A landscape with many valleys, sampled at points; each row gives a point and its height.
A ball rolls from a point to the lowest of its 2 nearest points, and stops where none of them is lower. Distance is the straight distance between rows; heights are no part of it.
J_931: [104 138 136 185 105  94 133 138 148 153 121 181  89 132 117  89  81 124
 126 140  93 125 124 129 161 106 106  93  99 134 101 143  93 131  94 146
  83 130 115 116 151 161 107 155 125 143  96 137 150 126 138 135 157 187]  h=273
J_565: [133 122 122 107 123 162 123 138 117 162 132  94 122 130  72 140 142 140
 110 141 131 124 133 153  83 119 158 146 154 134 133 124 109 120 158 169
 122 117 106 109 128 152 134 164 153 176 112 111 113 115 151 136 187 125]  h=594
J_977: [110 123 136  79 104 170 110 125 112 155 126  95  91 109 120 102 118 140
  91 100 112 128 107 132 106  96 140 214 138 128 141 119 117 117  92 116
  98 178 125 164 117  98 145 151  97 158 108 140 106  88 135 116 114  95]  h=695
J_583: [ 78  91 136 107 119  97 141  84 153  75 122 102 169 128 148 158 124  95
  96 144 135 123  99 126 164 139  85 174 122 145 183 148 133 155 150  95
 161 123 149 161 129 111 178 120  95  81 171 135 138  92 162 107 108 119]  h=453
J_826: [105 131 119 147 111  80 127  94 137  85 115 161 155 111 152 120  95 109
 121 155 147 135  92  95 160 147 116  86 149 134 109 124 131 114 154  77
 111  97 142 117 151 125 150 110 123 111 157 151 138 150  79  70 106 196]  h=762
J_498: [136  93 117 156 121 128 108 135 135 184 149 157  72 140 132 103 121 127
 145 169 103 115 172 171  99 104 128 162 138  96 120 128 120 144  97 118
  89 203 133  99 141 152  82 136 134 130 104 112 103 132 136 151 125 169]  h=758
J_449: [105 145 126 118 100 126 132 130 141  65 137 129 137 131 146 146 101  88
  82 148 177 192 130 167 122 175 131 159 169 176 108 148 121 125 154 148
 125 102 128 128 161 124 109  76 103 114 139 141 120 131 105  78 160 138]  h=800
J_51: [156 150 118  97 150 117 131 148  99 124 138 126  94 133 130 114 138 148
 183 142 142  69 101  68 129 112 133  89 150 128 105  86 142 123 135  81
  96  93 121  92 141 101 152 105 135 189 143 130 126 151  86  77 105 147]  h=254
J_212: [134  59 122 142 107 140 107 109 131 166 117  95 106 121  89 130 147 120
 121 132 107  98  98 144 113  81 120 138 163  64 149 118 140 135 139 118
 117 155 100 121  98 139 147 174 162 144 123 108 100  99 130 173 134 130]  h=669
J_452: [122 175 112 104 123 171 119 193 103 100 117 125 115 120 140 146 131 127
 138  58 156 162 113  80 137 155 135  89 125 141 108 128 133 114  86 148
 117  99  96 136 112  96 112 106  96 160 121 152 146 130  66  98 167 126]  h=671
J_45: [136 110 102 160 135  76 128  67 146 120 148 122 191 124  92 130 123 146
 133 159 117 122 148 130 123 107 152  87 120  88 129 118 128 137 173  68
 149 134 184 132 151 139 150 173 139  89 170  97 163 124 141 118  99 203]  h=444
J_437: [119 115 106  76 117 144 129 143 120  88 145  79 124 128 124 143 149 144
 112 132 161 113 110 116  99 120 138 174 155 103 121 121 147 118 119  85
 119 139 143 141 112  77 131 128 127 153 154 137 123  99  96  73 109 137]  h=330
J_611: [119 165 119 142 101 137 134 153 114  90 123 130 140 119 108 140 112 129
 106  82 166 181  97 103 151 174 148  63 127 147 105 139 110 106 116 149
 119  74 107 134 117 127 122 142 109 153 134 142 168 126  73  98 198 158]  h=703
J_856: [102 142 136 106 153  84 157  95 137  73 161 100 183 153 134 152 130 117
 151 150 145  96 135 119 150 147  99 144  91 175 172 134 122 165 155  75
 173 106 176 150 152 111 158 125  90  75 164 109 168  92 176 104  95 135]  h=375
J_118: [164 115 101 138 146 121 131 125 105 141 138 132 157 126 115 140 153 154
 164 129 138 106 141 100 109 124 163  54 144  88 115 105 156 123 161  83
 140 112 143  93 122 135 133 136 173 141 155 113 124 169 110 126 101 164]  h=581
J_265: [126 171 131  87 127 181 115 162 116 112 120 160 126 128 195 122 137 119
 119  74 140 171 165 120 115 151 144 187 106 155 117 130 121 104  68 143
 134 185 142 158 117  84  88  75  73  98 114 155 113 141  95 112 101  73]  h=610
J_41: [155 184 137 142 171 134 156 167 100 148 141 159 124 151 107 125 121 155
 168 142 115 106 156 125 118 133 139  71  90 166 112 113  99 130 120 156
 106  78 137 101 148 151 103 127 131 163 104 122 166 154 140 119 178 129]  h=824
J_102: [143 122 103 113 109 177 102 167  84 165 115 113 101 100 133 146 162 135
 131  88 140 136 109  93 126 119 154 106 150 100 131 139 149 126 135 140
 103 130  71 103  84 140 135 160 151 187 119 135  92 128  91 159 142 137]  h=735
J_249: [132 106 149 129 151 123 131 117 127 153 137 122 127 137 165  87 126 143
 140 117  94  70 122 122 142  96 107 141  86 101 149 114 134 146 101  68
 145 157 167 161 124 107 161 103 106  76 134 112 142  94 158 136  41  70]  h=134
J_332: [138 153 118 125 123  98 152 132 116  75 143 120 131 138 105 123 133 150
 149 142 162 103  88  84 143 121 130  80 137 122 105 113 121 111 147 100
 107  85 138 108 126  93 127 151 125 168 155 123 160 119  96  81 143 189]  h=107
J_209: [152 115 124 132 157 163 129 142 134 158 136 105 146 146  77 150 164 139
 130 154 107 127 161 194  73 125 145 139 115 117 142 134 117 130 144 182
 162 141 117 112 114 153 109 154 161 131 104  99 118 127 177 175 183 103]  h=557
J_47: [130 135 125  76 123 197 107 137  86 139 116  86 113 100 124 141 144 138
 111  89 144 145  98 117  91 114 161 199 173 150 138 104 128 113 130 142
 115 136 104 143 118 102 146 134 120 179 109 142  83 128 114 114 122  68]  h=673
J_880: [106 165 106 142  89 136 110 153 138 122 137 172 132  99 146 136 107 108
  92 111 154 213 162 144 121 180 165 112 122 125  95 168 118 110  92 137
 111 156 130 116 134 140  86 131 104  95 135 158 136 155  81 119 168 178]  h=753
J_523: [148 167 102 102 157 193 137 178  88 136 146 128 123 152 126 157 157 149
 139 146 137 143 191 140  74 145 174 134 128 153 111 122 118 128 128 162
 117 120 128 101 134 129  81  97 129 159 117 134 123 159 105 122 183 120]  h=234
J_850: [117 167 103  94 107 164 109 150 125 129 141  98 122 117 112 111 116 153
 107 120 138 151 145 112  90 136 172 141 119 120 106 129 126 110 105  98
 104 153 141 145 138  99 124 145  97 137 153 147 140 113  91  79 132 173]  h=391
J_576: [110  76 130 161  91 104 125 137 161 133 118 141  59 133 142  96 122 114
 117 116  87 108 131 141 177  93  66 161 130 103 123 153 134 145  71 163
 114 175  98 146 106 125  91 124 132 134  93 133 118 100 161 204 144 136]  h=196
J_61: [161 136  99 134 160 126 116 107 124 154 161 111 164 136  99 106 137 177
 163 141 109 110 176 117  90 111 180  81 106  91 120 105 143 129 144  78
 139 131 182 122 151 128 132 148 146 118 160 106 155 154 128 109  85 169]  h=518
J_551: [113 128 132 131 130 112 116  97 141 130 118 131 181 113 156 123 116 124
 120 114 134 141 128 106 131 147 122 105 107 129 136 122 144 130 135  82
 153 123 155 145 140 134 166 126 114  70 160 138 131 137 126 109  63 122]  h=489
J_105: [127 124 152 131 162  75 148  98 143 126 150 120 140 162 132 102 115 132
 166 160 107  58 128 120 148 105  88 123  87 145 151 115 125 160 141  70
 146 114 175 136 153 128 161 123 110  88 139  96 158  96 179 127  73 116]  h=269
J_535: [126 156 132 132 140 137 108 125 122 193 126 139 121 120 110  89  96 155
 137 123 102 122 138 114 103 121 156  96 104 145 115 104 114 126 128 122
 103 117 133 117 163 160 151 144 131 138 125 132 141 151 123 102 115 140]  h=332
J_744: [137 141 142 145 134 139 132 157 143 159 141 139 113 153 131  85 119 148
 135 137  92 102 164 146 121 103 110 127  65 107 125 146 111 129  83 131
 126 159 143 143 129 133  95 136 113  99 108 120 151 103 172 156 129 127]  h=604
J_908: [137 154 144 120 146  94 163 148 136  61 126 122 118 153 141 133 126 115
 154 128 156 114  90 100 167 146  76 106 128 159 118 127 137 131 120 141
 137  65 121 122 125  97 116  94 125 151 134 133 146 128 132 115 137 119]  h=264
J_423: [119  80 126 166 105 122  88 105 151 199 138 153  97 121 144  89 125 122
 128 136  92 137 163 169 112 113 142 170 123  74 133 121 117 134  92 101
 106 239 155 124 141 161 114 149 118  57 126 123 114 114 118 157  92 150]  h=740
J_368: [130 185 129 157 142 141 136 152 122 143 129 140 161 125 102 131 114 155
 126 103 124 173 153 120 122 159 163  55  54 137 108 139 111 110 103 142
 142 105 142 147 128 148 115 160 110 107 135 137 180 142 119 126 163 147]  h=496
J_109: [145 125 139 108 150 137 130 125 139 133 139 132 141 158 140 131 137 126
 128 163 128 121 176 181  96 135 127 187 122 153 139 126 131 139 141 156
 147 143 158 131 149 131 117  98 127 102 122 112 108 133 162 124  97  77]  h=556
J_103: [136 143 134 168 152 121 138 132 114 154 119 165 181 115 115 155 131 130
 136 105 128 158 140 134 127 169 145  41  93 140 121 129 125 122 135 149
 159  89 131 111 119 179 125 145 159 114 125 121 145 171 129 149 151 121]  h=551
J_474: [177 107 110 129 157 153 117 146  94 162 122 165 129 115 172 138 155 124
 173 121 136 119 152 115 106 125 136 108 151  98 127 105 169 134 120  96
 129 148 119  98 108 129 112  87 164 131 133 132  77 193 102 143  69  97]  h=279
J_585: [121 131 141  99 154 102 142  92 145 101 153 101 164 166 108 160 133 115
 133 176 136 119 171 182 105 150 125 183 131 188 157 129 117 158 185 154
 168 105 167 130 175 140 147 114 118  97 133  92 135 112 181 116 120 103]  h=599
J_465: [150 112 147 126 126 141 127 139 123 151 103 116  85 116 119 130 132 113
 124 119 120 124  98 134 140 106 100 154 161 131 143 132 138 135 132 181
 129 124  73 131 106 131 124 128 158 172  98 135  92 136 153 172 138  76]  h=17
J_934: [100 164 162 112 131 149 126 126 134 147 111 107 124 123 121 102 104 127
 103  97 119 139  99 122 137 131 111 150 109 185 141 120  98 116 110 174
 136  94 111 161 140 140 152 137  99 137  95 143 141 107 165 132 147  59]  h=209
J_269: [143 150 102  97 160 204 136 169  79 116 149  75 163 154 112 185 183 154
 136 113 152 147 148 127  76 158 181 117 147 153 121 112 125 111 156 168
 159  97 116 120 114 117 104 110 140 157 127 124 123 145  92 142 188  86]  h=339
J_929: [123 158 119 143 116 119 130 141 122 157 140 141  90 136  93  93 100 150
 134 161 111 108 132 129 115 101 142 111 119 134 103 125  97 126 121 125
  78 126 127 105 159 143 119 157 122 171 112 125 141 124 130 100 159 194]  h=333
J_776: [142 143 146  96 180 115 165 120 126  96 154  67 158 159  77 157 149 133
 165 150 138  98 110 138 122 152 113 133 131 181 142 112 120 137 172 154
 174  71 139 123 131 124 134 137 149 142 120  90 145 112 172 160 154  92]  h=647
J_231: [158 141 113 115 161 173 102 148 100 191 131 158 114 131 164  93 135 152
 162 123 106 113 177 120  89 111 149 139 100 117 128 104 141 132  96 104
 108 173 140 118 129 126 110 105 117 118 117 132 115 163 113 124  78 100]  h=150
J_959: [ 90 106 135 135  93 146 108 111 158 148  99 108 140 102 104 119 123 113
  76  87 110 164 106 146 140 124 113 146 116 113 144 150 119 117 103 171
 143 143  97 157 100 145 152 175 125 116 106 143 122  95 156 171 164 108]  h=288
J_923: [154  86 114 153 136 102 136 120 138 138 149 139 101 158 102 121 133 132
 151 199 122  84 166 177 102  87 128 135 156  89 120 120 125 145 145 112
 110 148 148 104 147 140  96 129 157 140 120  91 116 125 161 132 131 172]  h=779
J_759: [153 153 121 127 144 133 138 138  85 142 131 139 156 119 107 151 143 153
 164  91 147 125 113  70 133 157 181  30 142 137 109  91 135 109 170 115
 133  67 120  86 126 144 155 134 155 167 150 124 149 173  79 113 149 144]  h=648
J_705: [133 129 128 147 144 109 154 101 107 116 136 139 198 113 109 177 141 121
 141 109 160 150 124 124 133 181 164  49 149 144 123 112 137 114 192 123
 174  69 136  92 117 166 138 134 171 124 145 104 135 167 113 139 152 141]  h=558
J_722: [153 118 170 140 137  96 136 113 132 134 100 188  74 127 194 115 103 100
 144 147 117 125 130 142 170 124  85 170 156 152 131 126 149 151 131 156
 121 138 106 133 141 123 119  51 134 122 103 146  79 167 140 131  50  68]  h=459
J_639: [132 184 123  95 155 162  97 129 111 181 146 141 123 138 140  84 112 164
 147 136 108 113 187 118  78 124 168 134  99 161 120  96 117 126 114 118
 103 130 159 129 179 131 136 106 102 130 118 137 145 155 105  75  85 109]  h=252
J_529: [126  88 140 140 120  91 154 138 156  95 127 126  76 161 135 103 118 116
 131 166 112  85 123 147 169  96  63 164 127 107 125 147 137 151 104 135
 116 141 126 145 121 104 100 105 130 133 114 124 127  91 172 150 121 132]  h=262
J_734: [107 111 134 123 120 139 114  86 135 129 103 107 194  90 132 152 129 110
  96  94 145 167 102 121 120 159 134 116 147 133 150 122 142 115 154 117
 168 108 124 137 117 147 173 139 138  91 144 137 107 141 122 134 107  99]  h=540
J_526: [142 138 151 127 173 153 114 108 121 194 126 122 149 128 128 102 128 143
 148 120  86  94 130 139 102 109 124 137 101 148 159  98 123 133 134 133
 153 124 136 135 137 152 158 130 132 105 100 105 133 137 172 156  87  39]  h=512
J_424: [113 178 130 141 125  94 163 136 144  36 150 134 142 153 137 131 106 116
 124 144 168 152 119 129 162 159  98 106 117 174 113 149 106 126 119 130
 133  75 145 141 151 102 104 104  82 122 140 131 174 108 131  81 170 166]  h=359
J_544: [101 129 137 125 102 121 110 102 129 133 103 162 127  86 161 111  87 104
 106 128 142 150 109 111 135 147 129 126 168 147 112 117 133 118 131 108
  95 120 113 116 151 139 150  99 127 128 127 163  97 161  83  82  98 140]  h=736
J_416: [149 142 108 101 131 167 117 166  81 125 128  99 134 123 122 168 180 151
 150  81 166 116  89  60 125 141 173  61 152 116 124 114 147 109 169 131
 130  80  85 106  94 122 151 151 152 176 148 126 128 134  73 123 149 120]  h=698
J_14: [105  84 133 118  93 149  97 115 120 176 130 108  74  99 143  85 117 145
  99  77  82 127 105 116 142  91 131 190 124  79 138 126 133 131  63  88
  96 233 129 161 102 104 129 156  87 126 120 141 115  84 110 163  93 125]  h=712
J_721: [121 160 131 107 119 146 121 151 102 106 105 158 121  95 165 142 115  98
 135  75 159 159  98  81 139 154 133  95 174 151 106 102 146 118 118 122
 104  99  91 115 129 108 135  69 114 158 131 164 105 165  49  78 126 114]  h=706
J_207: [132 111 136 129 114 152 122 158 127 146 121 111  76 124 137  94 137 134
 126  89  94  98 110 126 154  83  87 168 118 113 142 147 141 137  72 165
 121 159  90 157  88 105 114 134 127 157  86 130 120 103 166 196 135  75]  h=131
J_897: [108 151 129 150 115  94 144 127 161  82 140 147 154 149 147 135 112 108
 106 163 150 149 155 159 147 150 107 127  94 147 127 170 109 138 126 134
 145 116 152 146 155 130 108 122  92  82 134 126 157 108 170 114 144 158]  h=421
J_241: [114 130 132 115  97 139  93 124 140 191 143 142  95 109 160  75 114 143
 101 105  96 155 157 134 111 129 159 184 103 102 129 138 111 121  70 103
  99 252 158 145 134 124 113 143  83  76 131 146 123 106 109 137  90 140]  h=726
J_972: [142 119 117 123 115 109 157 139 107  81 142 158 115 134 134 156 135 112
 138 169 175 123 128 133 132 149 146 110 200 126  96 120 143 124 180 126
 108 103 116  78 139 119 101  79 160 168 144 129 105 156 101  93 148 169]  h=705
J_628: [147  71 111 117 112 156 101 111 116 171 121 117 125  99 116 142 153 123
 118 134 135 134 141 154  85 115 163 162 191  88 141 111 143 124 151 123
 122 169 110  98 113 152 139 139 169 142 128 119  66 148 121 145 123 132]  h=637
J_34: [145 103 148 129 155 151 130 108 130 143 115  96 151 115 133 129 157 122
 134  99  87 100  88 141 135 103 107 146 118 113 170 117 148 139 121 123
 179 140 119 153  96 112 168 134 142 103 114 111 112 115 179 188  83  25]  h=562
J_587: [145 162 129 156 138 114 150 145 156  94 154 168 146 162 138 153 140 123
 127 188 152 159 207 198 113 148 131 133  85 131 125 175 113 136 127 171
 150 136 163 124 148 137  63 118 118  76 123 112 145 131 166 144 162 145]  h=471
J_953: [121 111 135 213 126  82 140 114 151 162 112 178 125 127  81 127 105 126
 132 145 101 130 125 150 140  95 116  70 104 114 117 129  87 127 141 149
 124 115 121 106 138 193 124 189 157 133 105 105 153 130 151 152 168 181]  h=182
J_296: [146 172 134  95 189 149 122 123  98 153 140 136 155 150 143 129 133 143
 169 133 125 104 163 112  90 145 147 114 126 189 128  84 125 129 145 135
 134  86 154 113 167 138 131  83 134 134 116 126 134 176 117 105  98  65]  h=355
J_771: [148  76 149 131 127 117 133 110 143 106 105 150 111 120 170 142 132  97
 118 132 129 153 131 167 151 127 103 204 162 116 141 137 160 142 132 150
 151 171 121 141 104 115 123  81 135  96 126 136  63 147 149 149  64  71]  h=513
J_996: [ 97  87 124 134  99  99 139 114 156  86 126 105 117 140 123 115 124 124
  99 141 113 100  94 121 167  93  76 151 114  85 139 151 134 136 103 100
 117 142 146 164 110  99 138 143 121 111 144 138 150  68 144 131 128 154]  h=323
J_82: [121  79 108 122  76 122 111 146 126 113 118 134  70 111 155 151 144 106
 103 120 141 149 115 129 152 131 107 169 188 101 120 166 156 136 106 163
  93 180  76 108  92 114  79 128 146 180 112 145  77 130  95 174 147 169]  h=778
J_858: [157 148 137 147 164 111 155 139 130 138 153 157 120 167 104 125 126 145
 162 186 118  93 178 171 100 110 123 112 105 142 122 126 109 141 139 157
 118 109 151 100 157 148  85 125 149 143 107  98 146 142 177 130 156 141]  h=802
J_910: [140 198 106 132 128 156 124 164 134 130 138 109 141 126  97 116 113 177
 129 116 125 167 165 101 100 136 191  91  63 106 103 145 126 106 100 106
 120 145 150 160 134 104 105 161  94 115 164 138 179 120 101 111 151 190]  h=442
J_801: [160 138 119 127 153 160 136 145 145 122 151 131 157 161 125 145 178 134
 131 175 131 149 205 196  72 146 151 163  93 118 138 151 132 128 119 168
 163 164 156 120 121 131  76 122 139  78 124 118 117 141 155 159 158 108]  h=511
J_764: [130 139 126  83 124 187 110 126 111 127 131 120 145 114 166 125 155 134
 102  78 133 163 139 141  96 131 169 228 118 126 139 122 124  99  88 114
 138 207 160 167 105  88 131 119  89  92 133 148  95 126 117 113  83  63]  h=583
J_205: [146 128 133  92 139 175 119 130  87 161 120  85 124 111 103 156 157 140
 126 113 146 123 101 117  97 125 167 138 188 155 143  94 129 115 182 169
 133  96  84 109 123 151 162 132 164 191 116 125  90 145 124 139 156  73]  h=634
J_219: [136 166 125  88 146 131 128 162 102 124 131 152  76 133 159 102 116 125
 165 145 133  91 133 106 119 123 124 136 147 156 100  99 135 127 100  99
  83 126 120 112 152  92 124  70 105 180 116 147 107 144  88  60  94 127]  h=342
J_878: [136 138 120 192 117  99 147 127 115 159 121 163 143 110  79 121 106 162
 136 126 117 151 120 112 138 118 174  38  99 113 101 124  99 115 155 137
 117 107 133 102 133 168 134 196 146 157 136 116 168 147 111 123 167 202]  h=297
J_277: [124 161 118  97 134 172 126 173 125  91 125 118 145 129 156 140 141 128
 126  78 151 155 137 102 116 150 127 131 108 132 113 130 140 108  78 127
 151 132 133 155 110  83 102  96  97 112 136 148 136 124  99 105 118  96]  h=638
J_261: [ 83 129 125 158  81 117 112 126 178 138 118 145 135 110 133 111 114 114
  74 107 115 184 151 151 154 145 119 135  83 110 126 184  99 116  82 161
 142 166 126 159 122 155 121 165 104  66 118 148 152 100 155 164 170 155]  h=331
J_816: [129  70 120 141 103 109 128 127 144  99 114 124  81 113 169 132 147 117
 126 112 124 106  95 107 173 100  76 161 155  75 135 140 174 140  85 114
 124 160 101 151  76  89 110 106 155 141 125 144  97 126 114 166  86 111]  h=326
J_190: [ 95 123 126 158  88  96 130 121 149  89 119 171 130 112 135 145  87  81
  81 159 154 189 120 170 151 170 125 129 165 152 105 166 104 125 156 171
 110 100 109 110 149 154 105 114 124 121 116 146 131 143 119 108 188 175]  h=780
J_128: [116 169 144 102 126 165 129 175 123 135 118 114  85 134 142  82 113 147
 124  83 104 110 120  98 148 110 100 149  91 155 125 134 112 114  62 160
 115 130 105 164 121 100 117 121  92 154  86 146 153 101 154 138 143  79]  h=116
J_136: [138 119 152 118 169 122 145 102 140 133 120  76 162 130  85 149 146 112
 146 124 104 102  88 148 132 134  98 133 124 156 166 118 133 141 163 153
 186  96 109 130 113 139 172 154 157 128 107  92 128 109 185 190 136  57]  h=606
J_22: [123 103 149 158 115  90 128  78 139 156  94 139 131 106 100 129 104 112
 120 139 120 116  72  95 149 121 117  85 159 128 137 108 116 113 175 124
 114  86  99 102 133 178 178 163 167 145 126 124 123 148 111 136 147 158]  h=730
J_793: [131 135 139 117 122 108 132 151 120 118 114 181  55 119 192 111 103  99
 148 127 122 119 126 120 166 129  90 157 161 148 105 129 147 139  84 135
  90 151  95 123 131  95  93  56 118 171 100 160  88 157 102 108  86 115]  h=403
J_140: [152 137 113 127 147 155 123 142 127 168 158  94 124 149  94  87 131 181
 147 142  87  94 163 132  88  89 152 122  76  88 129 119 132 131 105  86
 119 161 163 144 134 116 123 160 116 115 144 108 160 110 150 131 113 144]  h=570
J_900: [112 142 114 143 102 143 113 129 120 132 120 141 166  92 120 144 111 123
  94  98 159 195 126 119 116 175 174  76 140 127 103 132 126 107 140 125
 128 106 121 118 132 154 136 136 129 115 149 150 133 159  79 103 156 165]  h=732
J_758: [113 144 148 169 122  97 149 132 159 121 132 133 131 154 122  87 107 139
 122 127  93 102 140 124 167 100  89  98  47 120 128 162  99 131  96 125
 145 131 148 161 137 136 129 153  96  87 121 118 182  79 190 154 139 144]  h=631
J_575: [134 181 153 120 185 122 140 125 122 150 136 131 159 151 135 114 120 141
 167 125 111  96 137 111 128 144 110  93  75 189 137 104 117 135 131 129
 153  81 151 127 155 150 142 120 122 107 111 112 164 140 156 138 105  72]  h=443
J_872: [126 130 134 123 113  78 139 134 149  52 118 116  74 133 163 131 148 123
 147 117 150  86  54  64 196 113  53 126 138 117 128 138 161 130 102 137
 117  77  95 134  85  71 130  99 143 169 140 141 144 123  98 114 126 122]  h=351
J_472: [116 100 111 145  96 105 127 141 141  78 124 110 100 134 135 123 147 135
 133 111 134  94  83  82 172  99  83 106 118  76 122 155 153 130  95 115
 111 121 111 146  81  88 109 155 145 149 136 136 143 102 105 142 122 163]  h=377
J_445: [ 76  52 136 132 120  96 121  48 160 110  92 105 158 117 120 158 118  81
  90 152  91 109  91 140 171 102  77 166 139 107 198 135 127 146 168  84
 145 142 142 157 123 132 203 147 114  82 167 124 131  81 148 137 120 126]  h=502
J_301: [139  97 153 109 122 139 117  96 126 132 114 156 125 125 180 122 136 111
 108 112 125 144 140 179 128 117 143 243 134 131 154 128 122 125 125 136
 136 195 153 160 120 108 143  95 103  82 117 131  75 124 153 128  55  48]  h=550
J_885: [109  90 141 155  92  99 128 101 146 120  89 149 121 103 122 145 105  88
  94 138 138 149  86 126 163 141 102 117 179 126 131 142 125 117 162 166
 117  98  79 109 117 164 139 132 166 146 114 144 107 148 116 144 171 155]  h=756
J_690: [146  96 104 124 113 138 122 141 109 142 139 162 110 118 137 153 140 116
 131 162 153 143 170 157  97 141 169 140 191 109 106 131 139 129 159 135
 105 156 116  70 138 150  92 103 168 153 130 128  77 170 113 125 144 170]  h=672
J_586: [127  99 149 145 133  74 155 109 162  98 110 140 113 152 122 134 110  96
 128 176 123 116 117 154 163 123  70 142 142 142 138 145 129 154 159 152
 143 105 120 124 136 137 129 113 137 124 120 117 121 119 179 145 130 131]  h=337
J_828: [146 114  98 124  97 145 121 189 100 102 118 132  98 119 157 170 178 117
 136  85 161 143 120 101 156 138 127 100 154  91 117 168 163 130 113 163
 111 129  67 103  71 106  85 132 156 181 126 137 102 130  87 163 161 155]  h=759
J_749: [113  88 129 120 149  80 137  62 157 110 132 104 175 141  95 167 134  98
 131 174 120 103 146 175 121 126 113 157 145 140 171 128 128 158 195 107
 166 117 156 120 148 146 169 144 134  97 151  90 130 102 183 132 122 133]  h=640
J_836: [114 115 159 143 147  80 150  89 150 102 111 132 161 126 119 171 113  83
 128 143 146 152 115 149 157 171  97 121 138 181 153 142 129 153 190 163
 174  76 111 114 134 170 150 120 137 108 127 108 121 143 164 148 146 116]  h=422
J_956: [ 93 120 109 173  87 105 109 111 166 134 109 132 160 108 112 109 100 132
  84 118 111 183 118 117 158 130 135 100  86  92 111 163 114 116 113 111
 127 160 142 163 127 142 133 183 108  70 154 155 164 107 121 138 138 203]  h=373
J_754: [121  72 138 138 108 112 106  64 141 155 102  84 134 105  75 124 126 129
 111 131 102  90  58  99 132  89 121 114 157  81 159 106 135 121 180  96
 113 115 113 129 109 146 198 189 162 136 148 115 128 104 101 143 129 147]  h=699
J_699: [111 125 128 177 116  91 115 105 156 147 114 156 149 128 141  91  93 135
 126 130 104 136 130 105 156 122 120  85  76 105 112 139 122 135 123  82
 125 150 157 153 155 146 143 142 112  64 154 141 156 118 127 120  74 177]  h=429
J_325: [115 118 147 135 140 122 128  90 129 125 122 124 198 103 123 182 132  98
 111 114 161 179 134 154 114 188 150 106 156 172 142 124 136 130 191 153
 182  85 122 109 134 179 154 112 154  96 134 115 105 163 126 139 142 100]  h=492
J_315: [145  96 127 116 144 133 133 141 121 122 133 113 102 127 162 119 144 141
 147 116 124  84 102 107 136  91 106 158 128  85 136 113 162 133  87  68
 132 156 133 151  95  83 133 103 131 132 135 131 112 119 120 125  54  82]  h=253
J_942: [130 171 114  92 120 168 144 178  99  88 154  99 100 155 111 151 137 138
 124 137 171 140 131 132 103 150 156 139 159 165 104 126 110 117 135 159
 104  95 110 116 139 103  95 105 113 188 121 130 130 112 100  91 199 140]  h=109
J_777: [134 149 122  69 137 150 135 159 102  76 147  71 108 148 118 156 159 144
 146 129 174 104  91  96 106 134 138 150 176 153 119 103 131 114 150 133
 123  87 117 117 127  86 129 104 130 185 141 125 125 113  94  80 145 107]  h=235
J_894: [109 106 120 141 118  90 136  84 152 109 134 103 153 137  83 115 114 132
 106 164 103 107 110 131 139  90 110 125 112  95 136 131 113 136 148  80
 120 134 167 151 140 123 160 177 118 101 160 117 166  77 150 115 132 185]  h=376

For each start below, name the point where the ball stops.
J_880: J_332
J_776: J_908
J_544: J_332
J_923: J_908
J_136: J_231
J_103: J_942
J_734: J_128
J_205: J_908

Call two points neighbours if one is among the 2 nearest of the other. Go from one point of each pair to the other, from neighbour to neighbour, staying as low as possible. Name the highest point that can't be avoided.
J_249, J_996: J_472
J_231, J_953: J_929
J_465, J_942: J_705
J_128, J_465: J_207
